Points on a hilly landscape, in no order, each with its height.
From any point a ball takes the steepest step (drop divided by distance) to one of its 2 nearest points. It stops when none of these is lower. Distance is the straight distance between rows; heights are no part of it.
Menap: [-17   0  14  10  -7  12  13  25   7  35   2   9  -3  -9 -12   2 -32  36
  36 -17   4 -12  22]  h=542
ruz: [-18  -6  18  16  15  48  -6  14 -16   5  -7   1  17  20 -16   0  25  26
   9  13 -12  13  10]  h=624
fel: [ -6  18 -21   6 -21  31 -13 -17 -11   0   9  13   9  31 -19 -12  16  29
   3  17 -28  -1  23]  h=197
koroz: [  7  24 -14 -13 -11  14  -6   6 -30 -17 -12  10 -14   0  -2 -13   2 -29
  14  25 -11  14  32]  h=654
Mif: [ -7   2 -12  -4 -16 -19   9   4  28  14   4  15 -16   2   4  14 -37   4
  24  -9   9 -29  16]  h=456
sama: [ -6  18  39  16  14  30   0  17  26  24  -4  23   2 -12 -13   3   0  17
   9   1  19 -12   8]  h=298
ritem: [-27  -6  16   9  10  -8   2  22  -8   5  -9  -4 -18 -12  17   9 -19 -12
  15   7  -7 -10   9]  h=483
mezo: [-20 -20  14  -6 -16  12  20  19 -23   0  -4   4   3   7 -13 -10 -11  21
  20  -6  -2  11   0]  h=574
Sebe: [-30   8  17  14  13  36 -14  15 -20  12 -10  -1  -4  -3   5   9 -10  14
  34  20 -15  -2  30]  h=655
tik: [  1   5 -21   7 -13  14 -12   7  -8  -8  -5   1   3  31  -2 -17  28   1
  -8  17 -26  10  19]  h=384
Vagup: [ 14  -5 -11   3 -42  -1  -6  -5  39  -3  14  13   9  35 -15 -11  21  15
  -1  -4  -5  -5   1]  h=545
taze: [ 48  23 -14 -26  -9  -7 -11 -19  14  -9   8  34   9 -11 -22 -29  34  12
 -15  -4   3  10   7]  h=351
Neno: [ 12   6 -31   6 -30  -2 -14  -9   2  -6  12   2   7  33  -5 -24  40   2
 -13   7 -27   6  15]  h=445
beda: [-10 -40 -18   6 -35   5  26  -5  -7   5   8 -29  19  14  16   4 -25  26
  21  -7   3   6 -19]  h=460
dutu: [ -7  -8  13  10   9   1  10 -14   0  11  15   5  26  -1 -15 -10  -3  35
 -18  -8  -5  -7 -26]  h=306
sivo: [ 32   1 -36  -4 -14 -16  -9 -17  11  -9  13   5   1   5   3 -21  54 -21
 -29  -9  -1  16   4]  h=408
Gep: [-12  -5  15   2  16 -12  10 -13   9  12  14   7  16 -19  -4  -3 -22  31
 -13 -12   4 -14 -21]  h=339
mozo: [-24  25   4  21  22   6 -13 -21 -10  27   1  10   2 -19   9  20 -21  25
  20  17 -12 -36  29]  h=736
lazab: [  0 -25  13 -11 -28   4   9  33  21 -16 -15   6  -5  11  -3   2   1  -7
  27  -5  16  10  -3]  h=667
fur: [ 14  20  -4   8 -10  19  -6  21  23  -3 -18  24 -12   0 -12  -9  -8 -12
  27  20   7  -3  27]  h=565
vis: [ -7 -39   1  -3 -36   6  17  19   9  -5  -3 -13  10  18   0   7 -11  22
  30 -18  15   6 -11]  h=645
viz: [  3  22 -13  -2 -22  20  -9  12  -2  -7 -14  27 -18   1 -11 -10 -15 -10
  37  23  -5  -1  39]  h=509
tor: [-17 -18   0  11  10 -12  18  -7  12  11   3 -38  11 -14  31  28 -32   7
  -7  -8  20 -24 -29]  h=386
gel: [ 18  -6 -31  -9 -45 -12  -5 -30  20 -23  16 -21  14  17  15  -2  -3   7
  -6 -14   0 -12 -23]  h=352
vipa: [ 15  -8  25  -9 -12   4  11  -1  -4  -6  11  18  17   6 -28 -14  30  23
  -5 -13   6  11 -15]  h=719
mepep: [ 22  42 -36  -7   7  15 -22 -23  -5  -2   3  17   0  -6  -9 -10  25  -6
  -7  25  -9   8  35]  h=601
gon: [ -8 -19   3 -22 -21  -8  21   6 -10 -12  -3 -20  -8  -7  16  12 -32  -7
  24 -15  23   0 -16]  h=443
kod: [-22  -2  -1   5  -7 -11   4  10  13  12  -3   2 -14  -2   9  10 -29   1
  12   0   1 -17  14]  h=494
kapud: [  4  -8  13 -30 -19 -17  13  -5   4  -4  10  22   3 -25 -15 -11 -31  26
  15 -27  19  -4 -12]  h=563
ret: [-11 -14   9   8  15  10  -4  16 -32  -4  -8 -15  -6  19  -3   0  14 -11
  -4   3 -19  19  -2]  h=462
mov: [ 28  28   6 -20  50   1 -23 -28 -26   4   3  14   0 -33  -7 -11  18  -3
 -19   0  -3   7   7]  h=255
Zesu: [ -8  12  27   3  11  21   1  20  -6   5 -10   9 -10 -13  -3   0  -2  -4
  14   9   3   2   7]  h=658
pove: [-15  11 -30  12 -14 -20  -6  -3  13  12   4  14 -19  13  12  11 -34  -2
  17   6 -16 -34  35]  h=380
semo: [-27 -34  -9   4 -21  -1  16   9 -14   3   0 -18   4  14   6   0 -26  15
  20  -1  -3   2  -5]  h=493
gomo: [-13  23   1  11   8  26 -11   0  -2   8  -7   5  -4   7  -2   4   3   5
   9  22 -12  -6  27]  h=530
Rafo: [ 12 -13  16   1   3   8  -4   9 -52  -7 -11  -9 -10  23 -22  -5  26 -19
  -5 -10  -8  34  -5]  h=501
fefaf: [-16  -6 -22   5  -6 -23   0 -24  11   1  15 -14   6   1  16   9 -28   9
 -14  -1  -4 -24 -17]  h=596
zafif: [-21 -13  24  11  -2  33   3  28  -1   6 -11   6  11  13 -14  -5   9  23
  16   1  -3   6   7]  h=602
dibel: [ -8 -40  11   5 -27   9  10  18  10  -5   5  -9  19  26  -9   0  11  25
  14  -4   3   6 -12]  h=670
dop: [-11  17  18 -15   2   5   5  -5 -34   2   5  18  -9 -34 -11  -4 -28  17
  23  -4  -4  -7  10]  h=637
keb: [-13 -14   9  -5 -13  -9  20  16  23  20   2 -11  -2 -16   9  13 -36  16
  29 -26  27 -11  -5]  h=491
dulev: [-18  -8  -4  22  21   4 -10  26  12  -1 -17 -13  -3  14  16   7  12 -17
 -11  14 -17   4  11]  h=507
rer: [ -6 -31   6  14  25  -6  13 -12 -34   2  -1 -39   3  12  10  17 -11 -15
 -16  -6   6  12 -42]  h=310
fedas: [  2 -25  -7  -3 -30  -6  14 -20 -11 -13  15 -14  17  16  -3  -3  -3  17
  -1  -8  -2   6 -33]  h=514
burav: [ -5  -6   0  14  25   1  -4  -5 -50   0  -3 -19  -7  20  -5   0  17 -16
 -20  -2 -19  20  -5]  h=492
fugo: [ 20 -11  -6 -11  21 -23  -2 -23 -17 -11   3 -33  -4  -1  15  20   4 -29
 -28 -21  16  11 -35]  h=308
vemel: [-17 -13 -14  14   3  -9   0  -6   9   1   6 -29   6  20  19  13  -2  -8
 -22   3  -6  -6 -19]  h=273
gase: [ 36  30 -14 -20  31  11 -17 -27 -17  -3   4  20   2 -28 -14 -18  33  -5
 -11   1   4  15  15]  h=284
Duve: [-15  -3  21   6  -8  23   4  25   8  16  -7  13  -2   0 -13  -3 -12  23
  27  -6   5  -7  16]  h=570
fumir: [ -4  13   1   1  10 -27  -1 -11  32  10   3   3  -9 -17  15  16 -17  -9
 -11  -3  11 -25  -5]  h=756
vagef: [  1 -16 -22 -18 -51 -10  15  -8  10  -4  12  -3   0   7  -2   3 -30  20
  23 -20  16  -7  -9]  h=597
gines: [-10   4   1  -5   0 -14   2 -10  12  11   9  11   1 -13  -4   2 -27  20
  -4  -8   0 -19  -2]  h=379
totaf: [ 17  24 -15  15  33  32 -14   5   0   6 -10  -1   2 -10  -3  -9  46 -30
   2  23  10  25  25]  h=562
Nuf: [-10   4 -20  -2  -4 -16  -2  -7 -10  -9   4  -9  -4  13   5  -1  -3 -11
 -16   5 -16  -1   2]  h=635
nases: [-21  29   8  13  13  10 -13 -11 -12  17  -5  10 -13 -15  13  15 -14   0
  23  22 -14 -23  31]  h=723
Mesu: [-13   8 -19  23  -3   5 -10  14  15  14  -9  16 -15  11   7  10 -26  -1
  25  12 -14 -26  40]  h=428
buta: [ 10  20  29   5  45   9  -6  -3 -15  12   0   4   4 -19 -10   2  24  -4
 -23  -6   5   5  -9]  h=260
buno: [ 12 -11 -12 -29 -38 -21   9 -15  12 -11  14  13   5 -10  -9  -7 -32  28
  14 -24  16  -9 -16]  h=577
Mag: [ 21  29  12  -2  54  -2 -12 -15  -7  11   3   5  -2 -34  -1   0  25 -14
 -24   0   2   3   7]  h=227
tol: [-20 -13 -10  24  -5  10  -3  19  32  16  -6   7  -2  26  -4   7 -15  17
  14  -1  -7 -19  14]  h=528
Fifub: [  8   1 -24  -2 -37  -5  -8   0  20  -8  10   9   0  30  -6 -15  15  -3
  -7   5 -16   0   8]  h=502
lebu: [ 15  -5   2 -28   8 -26   0 -22   0 -18  10   1   5 -15  -4  -5 -15   7
 -14 -15   7  -2 -27]  h=743
Bele: [ 23  16   0   1  41 -16 -17 -18  33  13   9  13  13 -25   1 -10  27   3
 -46 -12   7  -8  -5]  h=311
sunid: [-14 -33  12   6  -1   3  23   0 -39   1   4 -13   8   8  -9  -5 -13   8
  10  -6   2  16 -25]  h=560
Nor: [ 36  -2   7 -28  -9 -20   2 -13   7 -15  14  14  11  -7 -16 -15  30   3
 -17 -20  13  13 -20]  h=734
sife: [  4  17   6  10  32 -23  -2   8  14   9  -7 -11 -13 -18  20  10  13 -34
 -21  10   4  -4   2]  h=309
lanu: [  9   5  10 -24 -16 -14  10   5  12 -10   0  17  -7 -11  -8  -5  -7  -8
   4  -6  12   6  -6]  h=512
Ravo: [ 10   1  -3  -7  -9  -6   1   3  -2  -7   2  -1   3  15  -6  -9  32  -9
 -15  -4  -6  16  -3]  h=572
par: [-24  -2 -17  11  -4  -5   7 -16 -15  12  13   0   6  -4  -3  -7 -30  32
  -1   3 -17 -16   1]  h=775
Negif: [-23  11 -25  10  -7 -27  -5 -18  -7   7   6   6  -8  -5  15   8 -37   5
   3   7 -18 -33  21]  h=335
vofef: [-16  10   8   7  -1  26 -12  19 -10   4 -13   9 -16  -8   6   4 -17  -2
  38  21 -11  -6  38]  h=678
baza: [  6  30  -8 -11   6 -11 -11 -18  -7  -5  -1  20  -7 -19  -5  -4  -8   2
  -8   9 -12 -13  15]  h=134
lavo: [ 13  21 -37  13  16   7 -15 -12   7   8   3   4  -1   3   2 -15  45 -17
 -29   8  -9   6  23]  h=599
rutus: [-18  -7  -1 -20 -13 -17  13   5 -13 -10  -1  -7 -16  -7  11   8 -28 -18
  13  -3   5  -1   0]  h=471
sep: [  5  19  18  11   3  35  -5   8  26  15  -9  24   5   4 -17   0   4  13
  14  13   8  -7  15]  h=341
zab: [-10  31   8   7  27  21 -15 -15 -18   8  -1   3  -2 -11   1   7   7   3
  -1  19 -13  -5  18]  h=559
kiseb: [  1  -4  20  -3  -2  -2   6  18  41   5  -3   2  -2   0   1  10  -5  -7
  -3  -7  23  -6 -10]  h=435
ras: [-29   2  17  22  25  41 -11  17 -12  12 -12  -6   6  11  -4   8   8  13
  11  19 -18   5  19]  h=638
begem: [-12  -6  10  16   4   1   6  -2  21  11  10  -3  16   7  -4   3   5  15
 -21  -6   1  -6 -22]  h=262
kosiz: [ -4  -5 -12   4  13 -17  -1 -18  -7  -3  11 -26   6   5  11   7   4 -11
 -30  -6  -7   3 -28]  h=232
pego: [ -4 -40 -13  11 -23  11  23 -12 -13 -10  -4 -40  20  15  19   8 -12   9
   6  -3   1   0 -36]  h=437
Tet: [ -1   9   2  -4  -9  -4   3  12  17   0  -6  12 -10   4  -3  -2  -4  -7
  -2   8   2  -4   9]  h=463
Demag: [-16 -11   0   2 -14 -10  21  17   6  31   7  -4   1  -8  -3   4 -46  34
  30 -21  10  -8  10]  h=518
paku: [ -7 -16  28   8   8   5   3  46  31   0 -23   1 -11  -9  12   9  -8 -17
  15   3  11   4   2]  h=647
Zirag: [ 13  -8   3  -6  26 -20  -2  -3  -1  -4  -7 -32 -13  -2  20  21  15 -43
 -23 -15  17   9 -25]  h=331
kebob: [ -2 -29 -14   3 -23   7  25  -7  -1  -6  -4 -44  15  -1  28  15 -27  10
   4 -13  17 -14 -32]  h=421
Dirup: [-17   4  41  22  23  17   8  15  32  28   4  11  12  -7  -5   8  -5  27
  -5 -12  16 -17  -6]  h=254
ruten: [-26  11  -6   9   1  12   3 -17 -23  20   9   6   8  -9 -11  -2 -30  40
  15   2 -16 -20  18]  h=764
nabid: [  0   0 -42   4 -29 -14 -10 -30  23 -14  14 -29  11  20  26   5 -16  -4
 -15  -5  -8 -18 -21]  h=326
befe: [  6  29  12  -6  28   8  -8 -13 -30  -2   0   7  -7 -17  -5   2   8  -9
  -9   8  -8   7   8]  h=581
kefuv: [ 36  21 -15 -23   3 -20 -15 -20  24  -7   5  25   1 -15 -12 -22  14   7
 -25  -5   3  -3   2]  h=333
gikob: [  8  28  34   4  12  30  -8  17  10   7 -11  18  -4 -25  -8  -3   4 -13
  22  21  16   6  10]  h=633
turok: [ 12   2  36   6  13   1   5  31  48   7 -11  13  -4 -13  -3   0  10 -15
  -4   0  30   3 -10]  h=407
Toru: [ -1 -27  25   9 -25  17  13  17  -8  -2   3   5  21  25 -23 -11  21  28
   8  -1  -2  10  -9]  h=692
rezug: [  8 -12 -13 -11 -22 -17   0 -22   2 -18  16 -14  11  12   3  -2   9   1
 -15 -10  -2   8 -27]  h=486
buf: [-13 -17 -14   8 -15  -8  11 -12  22   8  10 -17   9   5  12  11 -24  18
  -1 -12   7 -17 -20]  h=582
Vasub: [ 15  15  17   3  58 -12 -14 -21   7  14  10   1  16 -24   3  -2  16  12
 -45  -9   1 -10 -14]  h=299
simer: [-10   1  18 -13 -11   9  12   6 -19   0   1  17  -2 -13 -17  -9 -16  17
  18 -11   1   2   0]  h=609
vad: [ 24  -5 -13   5  -9  14  -7  22 -13 -18 -16   3   1  22  -9 -17  49 -19
   2  12 -12  32  24]  h=600
gami: [  9  17   6   5  -8  14  -5   1  26   7   2  25   4   7 -19  -7  10  16
  -5   1   1 -10   6]  h=392
fulep: [-14   4  -8  16  -4  17 -10  16  15   7 -12  11  -7  20  -1   4  -7   3
  11  14 -12  -9  26]  h=482
Luga: [-15 -13 -33  13 -15  -7 -13  -8  25  -8   2 -35   2  27  31  13 -11  -9
 -13   0  -7 -15 -10]  h=305
pedu: [  8 -20   3   2  17 -13   5 -19 -25  -6   7 -26   3   9  -2   9   4 -11
 -26 -15   4  15 -38]  h=274
tubi: [ 12  20  -2  28  38  21 -15  17  18  16 -17  -5   1 -12   1  -3  39 -24
  -9  21   8  11  25]  h=544
bukuv: [ 36 -10   0 -36  -5 -29  -1 -23  -8 -21  10   2   7  -9  -8  -6   7   1
 -15 -22  11  11 -31]  h=738
rik: [ 19  38   5   1   0  25 -12  11  14   1 -11  21  -6 -16 -14  -7   4 -15
  27  29  16   7  22]  h=604
zute: [ 21  -2 -27 -20 -35 -17  -1 -17   8 -22  12 -12   1  17  11  -3  16 -17
 -13  -7   2   9 -13]  h=458
kado: [-21  -1  28  19  34 -13  -3  11 -30   6  -8 -17 -17  -8  19  20  -4 -33
  -4   7 -14  -3  -1]  h=383
potel: [-27  -9 -11  18 -10   6   2  -1  -8   5   6  -1  11  26  -6  -9  -1  23
  -6   8 -24  -6   0]  h=378
govu: [  5 -18  -5   5  -3  -1  17 -19  15  -5  -1 -39  16  -7  26  20 -20   7
 -14 -16  21 -22 -44]  h=403
figo: [ 13 -10 -28   7  -7   2 -12  28   4 -23 -21   1   1  21   6 -11  28 -32
  -1  18 -16  28  25]  h=579
sude: [ 22 -29  13   4  -3   1  -1   7 -35  -5   1 -11   1  32 -20  -4  45  -7
  -8 -11  -4  31  -8]  h=524
Peg: [-21 -30 -13  20 -13   4  -6  10   9  -3   0 -16  11  33   3   0   5  11
   0   6 -21   2  -3]  h=436
lasul: [  7 -14  19   5  17   0  -1  42  21  -7 -25  -6 -15 -12  13   6   7 -41
   6   7  14  17  -2]  h=636
Bes: [  8  -7   6  -5   4  -3   1  28   9 -12 -19  -2 -11   7   6  -2  16 -32
   3   7   5  22   2]  h=618
lus: [  9   1   6  -6  11  -8   3   8 -12  -5  -5  -8 -11   3  -2  -2  22 -29
 -14  -6   2  21  -5]  h=595
Bidi: [-22   5 -22  13 -10  18 -12  -3 -16  -1   2   0   4  32  -4 -13   8  18
  -2  16 -36  -2  19]  h=304
nipu: [ 17  31 -16  -6  25 -18 -16 -23   9   4   4  13  -5 -22   3  -3  10  -5
 -26   7 -10 -12  13]  h=235
Sev: [ -6 -26 -17 -17 -45  -6  13  11   6 -13  -5  -7  -2  15   8   4 -22   6
  27 -11  14  -2   0]  h=620
kadaf: [  9 -12  -4 -34 -30 -15  22  -8  -2 -21  -3  -9  -3 -13   8   9 -27  -1
  17 -22  28  -5 -23]  h=420
vid: [-19  18  12   3  19  17  -4 -26 -28  18  14  13  14 -26 -10   3 -29  46
  15   9 -10 -15  15]  h=755
gemi: [ 22  13  16  -5  11  20  -1   8 -26  -3  -9   9  -7  -2 -17 -11  35 -15
   2   0   2  28   8]  h=733
memuz: [  6  -7  23 -27 -22 -14  19   7   5  -9   4  14  -8 -19  -8  -2 -17   3
  22 -21  25   6 -13]  h=540
zetav: [-39 -24  14  26  27  -1   9  12 -19  14  -6 -25  -1   1  16  14 -17  -1
   2   6 -12  -4  -4]  h=393
gamep: [  0   3 -22  -8 -19 -14  -5  13  15 -11  -7   5 -13  15  10  -1  -6 -27
   0  11  -2   4  16]  h=517
Zeze: [-32 -12  -6  24  11 -14  13 -16 -14  19  12 -14   7  -7  10   3 -32  20
  -8   6 -14 -18  -6]  h=785
tonu: [  4  16 -27   3   7 -12 -11 -10  -1  -1   6  -4  -4   7   9  -7  24 -17
 -30   7 -18   3   8]  h=615
dak: [  1   5 -12  -7  -9 -24   0 -17  35   7  16  15  -7  -6   1   8 -34  13
   3 -16   6 -28  -1]  h=415
met: [ -7 -10  13  -2 -12  -5  12  11  44  14   3   1   0  -5   3  16 -21  10
  12 -20  30 -15 -12]  h=465
Bape: [ 13  -6 -34   1 -11 -14 -11  19  19 -15 -14  -6  -8  18  17  -4  17 -43
  -9  13  -3  15  18]  h=553
puga: [ 22 -19  -7  -2 -16  -6  -1  -2 -15 -11  12  -8   3  29 -10 -10  48 -11
 -13  -7  -8  26  -8]  h=546
nam: [ 30   5  -8 -11 -31 -10  -3  -8  36  -3   8  18   6  16 -13 -13  28   2
 -12  -4   7   5  -3]  h=571
vipud: [  3  11  12 -31  -1  -9   3 -12 -36 -13   2  18 -11 -29 -13 -11 -25   4
   7  -5  -8  -1   2]  h=627
Somo: [  2 -41  10  -2 -23   1  25  -1 -24 -12   6 -22  13  19  -5   2   0  10
  10  -7   9  12 -35]  h=547
tirop: [  1   4   2  25  35   4 -10  27  21   8 -20 -10  -7  -1  14   1  28 -31
 -16  17  -5   9  15]  h=529
Zemud: [  3   4   7  -9  27 -45  -9 -25  26   3   4   2   1 -32  17  16 -23   5
 -18  -3  11 -30 -16]  h=750
vez: [-18 -22 -15  20   2   9 -16  26   4 -10 -16  -9   5  31  12   5  14  -2
  -9  12 -28  11  14]  h=478
doli: [ 23  37 -30   9  18  22 -15 -12   7   6  -4   9   2  -7  -8 -13  41 -17
  -1  25   9  16  29]  h=580
Kes: [-36  -7  15  15  18   7  -1  21 -39   4 -11 -11 -12  -8  12   9 -20  -5
  18  13 -20  -5  16]  h=453
dok: [  2 -21  13 -15 -13  -2  10  23   4 -20 -13  -9  -6  13   5   8   6 -25
  12  -4  12  16 -11]  h=643
nok: [-11  30 -21  -1  -2 -10 -11 -17 -11   0   5  13  -8  -2   3   3 -20   3
  -3  18 -22 -22  27]  h=263
potub: [-29 -32  -4  10 -21  13  10  24 -20  -1  -7  -4   8  19  -7  -9 -13  29
  27  -1 -16   9  10]  h=534
Kibu: [ 34  27  -9 -13  29 -14 -23 -27  25   7   9  21  10 -19  -8 -23  20  13
 -37  -4  -1 -10   5]  h=319
Kip: [-17 -18  22  13  14  15  14  -2 -62   5   0 -10  -2   6 -18  -3 -12   4
   6  -3 -10  17 -19]  h=535
lov: [  5  -3 -29 -31 -37 -23   4 -10   7 -26   4 -10  -4   4  17  10 -29 -15
   3  -9  11  -9 -12]  h=416
rir: [ 34  10 -27  -1   8  -2 -13 -24  10   3  11  17   9  -8  -6 -26  61  -3
 -34 -12  -3  10   8]  h=390
Zeni: [ 21   3 -11 -38 -13 -26   4 -12  -2 -26   4  -3 -12  -8   7   5  -8 -25
  -7 -12  13  10 -20]  h=464
doser: [ -6   3  10 -12 -15  -6   8  26   5  -6 -13  16 -28 -20   7  -1 -27 -24
  28   9  12  -3  13]  h=710
Bube: [ 17   6  29   7  57   3  -4 -11 -11  14  12   3  19 -14 -11  -7  24  11
 -41 -19   8   6 -22]  h=285
Bos: [ 30  12  -6  -7 -12 -10   3   9  33  -3  -2  13   1  -1  -7 -10  27 -15
 -15  -1  17  11  -1]  h=587
goru: [-16 -10  35  12  32  -9   1  19  -3   6 -10 -18 -14 -13  19  23  -5 -28
  -3   1   8  -2 -16]  h=355
feval: [  8 -17 -34  -6 -44  -6   7 -33  -6 -24   9 -33  13  11  25   2 -22   3
   1  -9   1 -13 -30]  h=376
Ropor: [ 17  36 -24 -12  -4  24 -14  -8 -18  -8  -2  15  -5  -1  -9 -12  19 -14
  10  30  -7  22  33]  h=625
Penus: [ -3  25 -13  -5 -19  22  -6  -7  -8   0  -2  25  -7   9 -13  -8 -11  12
  23  17 -11  -7  33]  h=432
Peb: [-10 -14   7  11  22  -3   8 -12 -52  -2   2 -15   1   9 -14  -1  -7  -7
 -13  -2 -14  13 -23]  h=515
ribi: [ 22   4  26  -8  14  -7  12  18  30   2  -6   4  -6 -13   3   2  19 -31
 -11  -9  34  16 -17]  h=385
Ter: [-27 -12  27  21  20   5  13  11  21  22   4  -7  14  -2   1   8  -5  22
 -11  -6  12 -13 -19]  h=206
vabo: [-29 -20  16  21  26  13  -3  23 -34   2 -14 -20  -7   9   3   9  -8  -9
   7   7 -21   8   0]  h=424
div: [ -9   2 -12  -4  -9  13  -9  18 -28 -17 -16   7 -10  14   3  -7  -6 -19
  16  21 -24  12  32]  h=680
Fidu: [  9  -5  20  -7  16 -10   8  11  13  -4  -4 -15  -3  -4   8  16  11 -29
 -13 -13  23  11 -23]  h=359
Gisat: [ 11 -14 -20 -23 -32 -12  13 -18  -7 -26   0 -26   3  -4  18  11 -23  -5
   1 -15  17 -10 -29]  h=396
Tukup: [ 12  21  20 -20  11   6  -6  -7 -44 -11  -1  16 -15 -22 -14  -7  -7 -11
   6   1  -8  11   4]  h=605
Kuv: [  1   7  30   2  37 -26   5   7  13   6  -3 -12 -12 -24  20  23   4 -34
 -17   0  16  -3 -15]  h=332
Laki: [  8   7 -13 -36 -22 -32   5 -13  -4 -26   6  11 -14 -14   6   1 -28 -15
   4  -5   8  -5  -6]  h=439
Gamad: [ 26  27 -13 -17   9  -4  -3 -12  -9  -9   1  17  -5 -15  -8 -17  22  -9
 -17   1  -5  13  12]  h=322
Naze: [-12  33   9   5  27   5 -20 -35  -8  18   8  20   8 -25  -4  14 -21  36
  12  13  -8 -31  20]  h=746
bazo: [-19 -24  18  12  24  -5  15  -2  -7   7   4 -29   7  -2  10  16 -11  -2
 -14  -6   8   0 -32]  h=342
let: [ 12   4  17  -6   3  23   2   2 -29  -6  -2   7   6  11 -25 -12  31   9
  -4  -2  -5  19  -1]  h=721
pek: [  9  -8  -7 -23  18 -39  -6 -31   9  -8  12  -6   5 -26  11   3 -34  12
 -14  -6   8 -19 -22]  h=747
lof: [ 30  -6 -38  -9 -32 -20  -8 -19  20 -17  14 -14   6  20  14  -9  43 -22
 -21 -11   5  12  -5]  h=431
kipib: [  2 -11   6 -12 -25   1   6  32  25  -7 -15  16 -17  -3  -1  -1 -18 -15
  33   1  17   4  15]  h=690
zotag: [ -4   2  26 -11  -6  12   2  30 -14  -3 -11  14 -22 -22  -1  -6 -12 -19
  31   6   3   6  12]  h=687
tunu: [ 41  27 -28  -6  -1   8 -14 -21  17   1   4  27  11 -10 -17 -28  50   3
 -20   1   4  13  17]  h=373
fev: [-21 -24 -11  18 -11   3   6   5  33  20   9  -7   6  20   3   8 -22  24
  11 -11   3 -22  -6]  h=561
naded: [-32 -24  12  21  24 -12  13   5  -2  14  -2 -35   2  -9  27  22 -24   1
   0  -1   8 -15 -19]  h=368
novut: [  9  -9  34  -5 -17  24  11  13 -23  -6   1  14  11  13 -33 -13  29  25
   9  -7   3  16  -6]  h=708
Reko: [-15  15  31  13  37   5  -8   3 -44  11  -8  -8 -18 -24  12  16  -5 -19
  11  13 -14  -7   6]  h=414
ramis: [ -8  30  13  -1   5  25 -12  -4  -9  12  -3  21 -12 -18   1   7 -13   2
  34  27  -2  -8  29]  h=705
derif: [-20 -30  35  15   9  12   6  41  33   7 -15  -5   2   0   9  13  -3   4
  11  -7  13   1  -9]  h=659
Neto: [ 15  27  -7  -9  -7  12  -6 -11   5  -3   2  23   2   3 -17 -14  18  10
 -13   6  -9   5  13]  h=377
lozo: [ -2  19 -15 -10 -23  16 -10 -17 -13  -7   8  24   5  10 -22 -12  -4  27
   7   7 -21  -4  14]  h=330
zur: [ 27 -15  13 -10 -12 -10   8  -9  -7 -10  17  -2  17  13 -20  -6  37   4
 -15 -19   8  20 -29]  h=728
firuf: [  8  19  -4   7  31 -16  -7 -11  11   9   3   1  -2 -17   7   1  18 -16
 -38  -2  -4  -3   0]  h=276

Where does a ball stop that starts at each point below?
ruz -> kosiz
Zemud -> Tet
doser -> fel
Somo -> Mag

Call two points neighbours if one is among the 2 nearest of the other. Go from one point of each pair to the other, from neighbour to neighbour, staying as low as possible. Name the highest point that can't be avoided.
baza / kosiz -> Kes
kosiz / Ter -> kod
Tet / fel -> vad
fel / Ter -> Bos
Ter / Mag -> gami
